Points on a hilly landscape, in no order, each with its height.
A climber steps from a point to the highest of its 2 nearest points, and stops where none of them is higher. Distance is the straight distance between rows; heights are no part of it.
Q_919 (h 75.8): [ -5  -5  11  22  33  -9 -10  45  18 -11 -28 -21  -3 -18  42  11 -35 -10
 -32  -1  -3  -8]
Q_899 (h 40.6): [ 14 -18 -19   3  -3 -42  -6 -17  11   1  55  17  28  28 -31 -23  43 -33
 -38  15  52 -37]
Q_564 (h 48.0): [-18  -4   6  -8  39   5  -7  -3   8 -11 -14  39  26 -26  -2 -26  28 -12
  41  41 -45 -26]
Q_234 (h 20.0): [ -9  -2  -2 -49   9  21  13   0 -42 -44  20  27  36  14  11 -11  29  21
  31 -20 -54  28]
Q_920 (h 33.4): [-19 -31   3 -47   7   2  16  24 -12 -32  23   6  18 -18  -7   8   5  -3
 -21 -17  18  11]
Q_440 (h 48.1): [-23  11  44  34 -14 -14 -22  34  45  39 -12 -70 -10 -25   9  28 -17  -6
 -16  23  12  29]
Q_283 (h 6.9): [ 11  33  29  -1   8  -8  18  50  -5  -7 -12 -16 -34  -7  11  23 -51   1
 -15 -13 -11  36]
Q_523 (h 21.2): [ 34  17 -21  17  -8  21 -25 -33  -6  26  -5  14  30  43  14   2  36 -11
  49  29 -46   5]
Q_702 (h 42.9): [ 10 -15 -10 -62 -17  43  -3 -68 -23 -10  15  11  32  15  -5   7  11  12
  38 -13  11  -2]
Q_86 (h 40.0): [ -8  11 -11   9  22   6   5 -16 -28   3  12  25  19  -4 -10   0  19   2
  30  -2  -3  -4]
Q_142 (h 22.0): [ 34 -21 -37 -17   9  10  23 -12  -1  -7 -16  43  -1  18 -15 -16   0 -22
  -2   1   6 -39]
Q_632 (h 24.3): [ 22  -5 -24   9 -30   7  -7  -6   3  42   3   0 -12  47 -33 -27 -21 -47
 -34 -42  33 -22]
Q_674 (h 61.2): [ 15  -7 -24 -12  22   1  19  28 -33 -31 -12  25  -4  -4  30  14 -21   9
 -17 -11   4 -19]
Q_176 (h 56.4): [-43   2  14 -10 -20  -8  -2  13 -18   0 -25  -6  -9 -45  22  33 -34  47
  20 -30   5  17]
Q_429 (h 29.2): [-50 -20  15 -48  29   7  16   7 -19 -35  14  28  25 -30  -4 -29  24   0
  14   7   6  -9]
Q_924 (h 49.8): [-33 -29   3 -21 -23  18   4 -24 -22  11 -29 -28 -26 -33  10  16 -34  53
  25 -49   2  14]
Q_518 (h 31.4): [-16   8  21 -16   8  18   2 -42 -17  19 -39   2 -27 -19  17 -19   5  62
  66 -23 -34   2]
Q_649 (h 47.5): [-41 -12  37 -19  13 -18  -2   3  17  24 -44  -5 -44 -55   2 -18 -27  51
  33 -34 -38  -1]
Q_529 (h 20.5): [ 28  11 -50  51 -44 -22 -17 -45  32 -30  37  21  14  55 -57 -16  66 -14
 -25  67 -30 -28]
Q_488 (h 35.3): [-30  22  28 -11  11  22  22 -40 -38 -24 -26  14  -8 -35  20  -5  -2  63
  41 -35 -30   4]
Q_207 (h 16.6): [ 25   8  -9  56  -4 -50  13  29  40 -33  50  -6 -11  28 -46   3  25 -42
 -80  47  -8   2]
Q_522 (h 20.9): [ 27  10  -6 -27   7  27 -10 -25 -28 -15   5  22  35  35  13  -2  22  -1
  54   3 -55  28]
Q_302 (h 23.7): [-28  27 -24  63 -28  -7 -30 -18   5  14   4  -3  25  -4   5  18  51  17
  24  35 -10  -8]
Q_136 (h 25.0): [-46 -11  19 -64  22  33  17 -19 -15 -45  -1  30 -14 -39 -13 -30  -9  19
  13 -11 -13 -11]
Q_743 (h 29.0): [ 40 -12   9  21  -1   3  -1  10  39  46 -21 -24 -20   2 -34   5 -29 -50
 -33  -6  29 -23]
Q_19 (h 44.7): [ 30  -6   9 -38  19   5   2 -40 -21 -28  27  47  34  53   8 -38  36 -11
  34  77   9  -3]
Q_643 (h 28.7): [  1   1  16 -18   5  30 -17 -53 -16  11 -35  -1  10   5  37  -6   2  35
  80  -8 -51   3]
Q_197 (h 32.9): [ 20  -2  -2  35  -2 -14  -5  21  43  12   7 -19   0  -1 -20  25 -10 -45
 -50  27  35 -13]
Q_422 (h 10.1): [ 25 -20 -31   5   4 -30  15  35  16 -10  26  26  11  16 -24   7  33 -29
 -21  10 -10  -1]
Q_308 (h 63.7): [ 29 -25  23 -17  22  22   7  23  11  -5 -31 -28 -10  -5  24  14 -54 -16
 -47 -22  14 -13]
Q_456 (h 42.0): [  4  -9 -27  38  -7  -6 -20 -26  23  24  20   9  24  21 -38 -21  36 -44
 -18  16  42 -43]
Q_98 (h 50.9): [ 41   7 -20  -1  -3 -27  20  -3 -21  -2  35   9  10  33   6  15  -6 -15
 -47 -40  43 -12]
Q_489 (h 23.0): [ 26  -5 -34  -5  -7  22  11  -3  -9  33 -14  13 -34  22 -30 -12 -20 -13
  10 -24  17 -18]
Q_473 (h 60.6): [-27 -19  17   6  21  -7 -11  27  35  29 -39  -6 -24 -45  -8  -9  -4   3
  30  -4 -31  -8]
Q_694 (h 64.5): [ 12  -5 -36   8  -7   6   1  23 -18   1 -16   0 -12  12  27  24 -44   6
 -19 -14  23  -4]
Q_735 (h 19.5): [-14 -17  22 -39  -1  13   3   8  15   8 -14  -5 -26 -41 -30  21 -35  -6
   5 -10  14  -1]
Q_820 (h 35.6): [-46   3  18 -23 -12  23   7 -48 -27 -40 -39   0 -44 -46  37 -17 -23  78
  23 -59 -57  16]
Q_567 (h 40.9): [-46  -6  48 -26  -3  -5  11 -13   2  -7 -55 -11 -50 -58  27  -9 -39  74
  11 -54 -47  16]
Q_739 (h 68.4): [ 31  15  35  17 -22  -6 -19  13  41  53  -2 -90 -10   8  13  17 -37 -23
 -24  19  24  31]
Q_253 (h 65.6): [-12  16  -3  -2  26 -18  30  25 -42 -40 -11  39   4 -11  33  16  -1  29
   5 -10 -14  -2]
Q_369 (h 45.8): [  3   2  11 -28  40  19  -7 -28  -9 -31   5  44  26  17  10 -34  26 -11
  47  53 -22 -18]
Q_749 (h 8.9): [ -3  -7 -22   6  11 -14   6  40  12 -13   0  25  21  -3 -20   1  48 -20
  20  11 -51  11]
Q_948 (h 13.8): [ 19  -9   7  24   4 -51   8  49  35 -32  49 -14   8  20 -19  -3  31 -36
 -78  36  19  19]
Q_696 (h 54.9): [ 16 -29  14 -14   0  30  15  -6   6  22 -27 -34 -34  -2   3  12 -37  12
 -24 -55  21  -3]
Q_216 (h 43.1): [ 14 -21 -19   9 -11   9 -13 -33   8  17  -3  25  44  10  -5  -9  42 -23
  12  32  16 -39]
Q_542 (h 4.8): [ 38  30  34  -9  -3   2  14  35  22  11 -30 -41 -33  -5  25  24 -70  -4
 -14  17   7  25]
Q_212 (h 15.1): [-15   8 -34  16 -10 -16 -11   7  -7 -37  37  37  34  26   6 -22  57  -4
   2  77   7   1]
Q_106 (h 38.2): [  2  -8 -19  66  -5  -8 -16 -15  39  31   1 -17   0  -4 -37   8  26 -22
 -31  22  19 -28]
Q_315 (h 21.5): [ 35  20 -52  39 -32  -7 -20 -20   2  29  -5  13   2  34  -5   0  31  -4
  29  21 -18  -6]
Q_507 (h 9.2): [ 22  16  10  -3  22  -9  27  58  -2 -13  20  -5 -10  11 -10  18 -17 -28
 -35 -11  -8  30]
Q_333 (h 47.4): [ -4  -9  23  22  10  14   8 -16  -6  47 -19 -31 -21 -12   0   2 -23  22
   4 -43  36  -4]
Q_57 (h 16.9): [-44  17 -21  50  -6 -27  -3  32  -3 -42  31  24  17   1 -11  -6  51  -8
  -9  62   4   0]
Q_335 (h 19.1): [ 29  -4 -39  59 -21 -37   8  -4  40 -27  40  21  -6  33 -63  -6  52 -26
 -48  40 -26 -17]
Q_554 (h 53.2): [ 21   5  40 -12 -18  13 -11  11  18  41   4 -84  -7  14  23  18 -49  -8
 -23 -22  15  44]
Q_723 (h 26.2): [ 47   4  12 -11 -17   8   2   9  18  43  -6 -34 -19  27 -21  -2 -45 -44
 -44 -28  38   3]
Q_238 (h 21.7): [-32 -17  15 -53   8  27  -2 -15   6 -19 -24   8 -39 -49  -7  -5 -40  20
   1 -18  -1 -17]
Q_61 (h 59.7): [ 17  20 -34  48  -2   0 -11  19  -8  17   1 -12 -17  32  12   1 -27 -21
 -33  -5  30  -9]
Q_570 (h 48.2): [-49  -6  18 -23  23  -5 -34  -5  14  -1 -34  21  14 -60  16 -38 -19  25
  38  -2 -42 -34]
Q_917 (h 76.3): [-40  20   6  16  20 -23  10  49 -11 -41  -7  28  11 -22  21   8  11   7
   0  14 -12   6]
Q_869 (h 54.4): [ 36  31 -25  53  -8 -40  -9  10  -3  14  42 -12  -3  36   6   2  -2 -34
 -60 -30  30  -5]
Q_71 (h 43.6): [ 10 -16 -18 -29 -15  24 -18 -56 -10  16   8  18  48  18   3  -3  15 -15
  30   6  20 -25]
Q_973 (h 26.3): [-21   9 -12  36 -12   2 -29 -24  -9  32 -27  -8  21 -10  40  14  24  35
  51  25  -8  -4]
Q_424 (h 42.5): [  5  17 -13 -18  12 -11  25  -6 -39 -18  45  45   7  24 -30 -24  24 -11
  17  16  16   4]
Q_474 (h 20.1): [-24  31 -40  73 -14 -12 -20  10   7 -11  26   6   1   4 -24   7  48  -1
 -11  40 -11  -1]
Q_499 (h 61.6): [-36  10  -3  27  -2 -19 -15  53  16  -8 -11 -12  -5 -30   8  28  -7 -11
 -15  18  -5   7]
Q_785 (h 51.2): [-21 -14  -3 -23  18   9 -21  -2  11   7 -30  21   1 -34   0 -16   7   5
  52   6 -45 -20]
Q_20 (h 48.3): [ 25  -7  33 -25 -19  33  12 -17  12  22  -8 -61 -37  -6   1  22 -63   7
 -29 -44  32  30]
Q_312 (h 39.6): [-20   4  32  23  -8 -21 -14  54  24  46 -30 -57 -44  -9  27  12 -32  20
   1   9  -5  50]
Q_980 (h 18.4): [-11   2 -13 -38  22  28  25   9 -61 -56  21  35  12  25  19 -31  22  19
   9 -11 -14  14]
Q_904 (h 37.1): [ -6 -18  20 -51  -1  13  15  11  -3 -19  32 -23   3 -12 -10  22 -25 -11
 -40 -38  23  32]
Q_983 (h 43.4): [ 12  14  46 -25   6   9   7  29  11   4  24 -62  15  -7   2  23 -37 -26
 -36 -23  17  44]
Q_183 (h 11.4): [ 31 -18  -9  -8   3 -26  16  48   7 -23  44   2   5  22 -11  -5  11 -37
 -57   5  18   9]
Q_274 (h 54.2): [-37  36  60  -1  -2 -12  -7  36  10  18 -35 -47 -52 -36  34  11 -63  26
   5   0   4  40]
Q_358 (h 40.2): [  0 -11 -10  49   3  -5 -16  -7  17  53  -8 -26  -4  -5  -9   3  12  -3
   5 -17  30 -15]
Q_492 (h 21.1): [ 22  22 -44  46 -39  -8 -25 -39  20  10  24  16  14  34 -28  -5  49 -23
  19  53 -21 -11]
Q_59 (h 38.0): [-12   9  20  -5  17  35  19 -42 -40  -9  -1  11  11 -14   5  10   2  31
  27 -32   4  -4]
Q_349 (h 63.0): [-60  25  35  -3 -12 -24  -4  42   3  -3 -39  -5 -33 -47  35   8 -51  42
   9 -20  -6  22]
Q_505 (h 44.2): [ 42  15 -16 -20  -2   5  12 -46 -26 -14  28  45  25  56 -10 -23  27 -16
  30  36  21 -13]
Q_14 (h 38.9): [ 18 -35  -1 -35   6 -28  25  -6 -17 -15  51  28  30  22 -15 -21  44  -4
 -22   0  63 -15]
Q_568 (h 27.6): [  2  -2  -3   2 -21  14 -23 -56 -20  38 -16 -11  28  15  34  12  20  35
  59  -5  -8   4]
Q_148 (h 41.5): [  4 -33 -23 -45 -21  30  12 -34 -23 -15  19  -1  22   1  -6  15   9  16
  -1 -59   6   5]

For each start below, name the point where the climber stops.
Q_632 | Q_456
Q_643 | Q_785
Q_136 | Q_739
Q_14 | Q_785
Q_283 | Q_315
Q_422 | Q_315

Call two points neighbours if one is among the 2 nearest of the other. Go from one point of each pair to the other, from neighbour to neighbour, staying as high as possible. Name the lowest point that can't be avoided.
Q_473 / Q_71 | Q_14
Q_739 / Q_694 | Q_20
Q_349 / Q_473 | Q_106
Q_694 / Q_919 | Q_674
Q_917 / Q_919 | Q_499
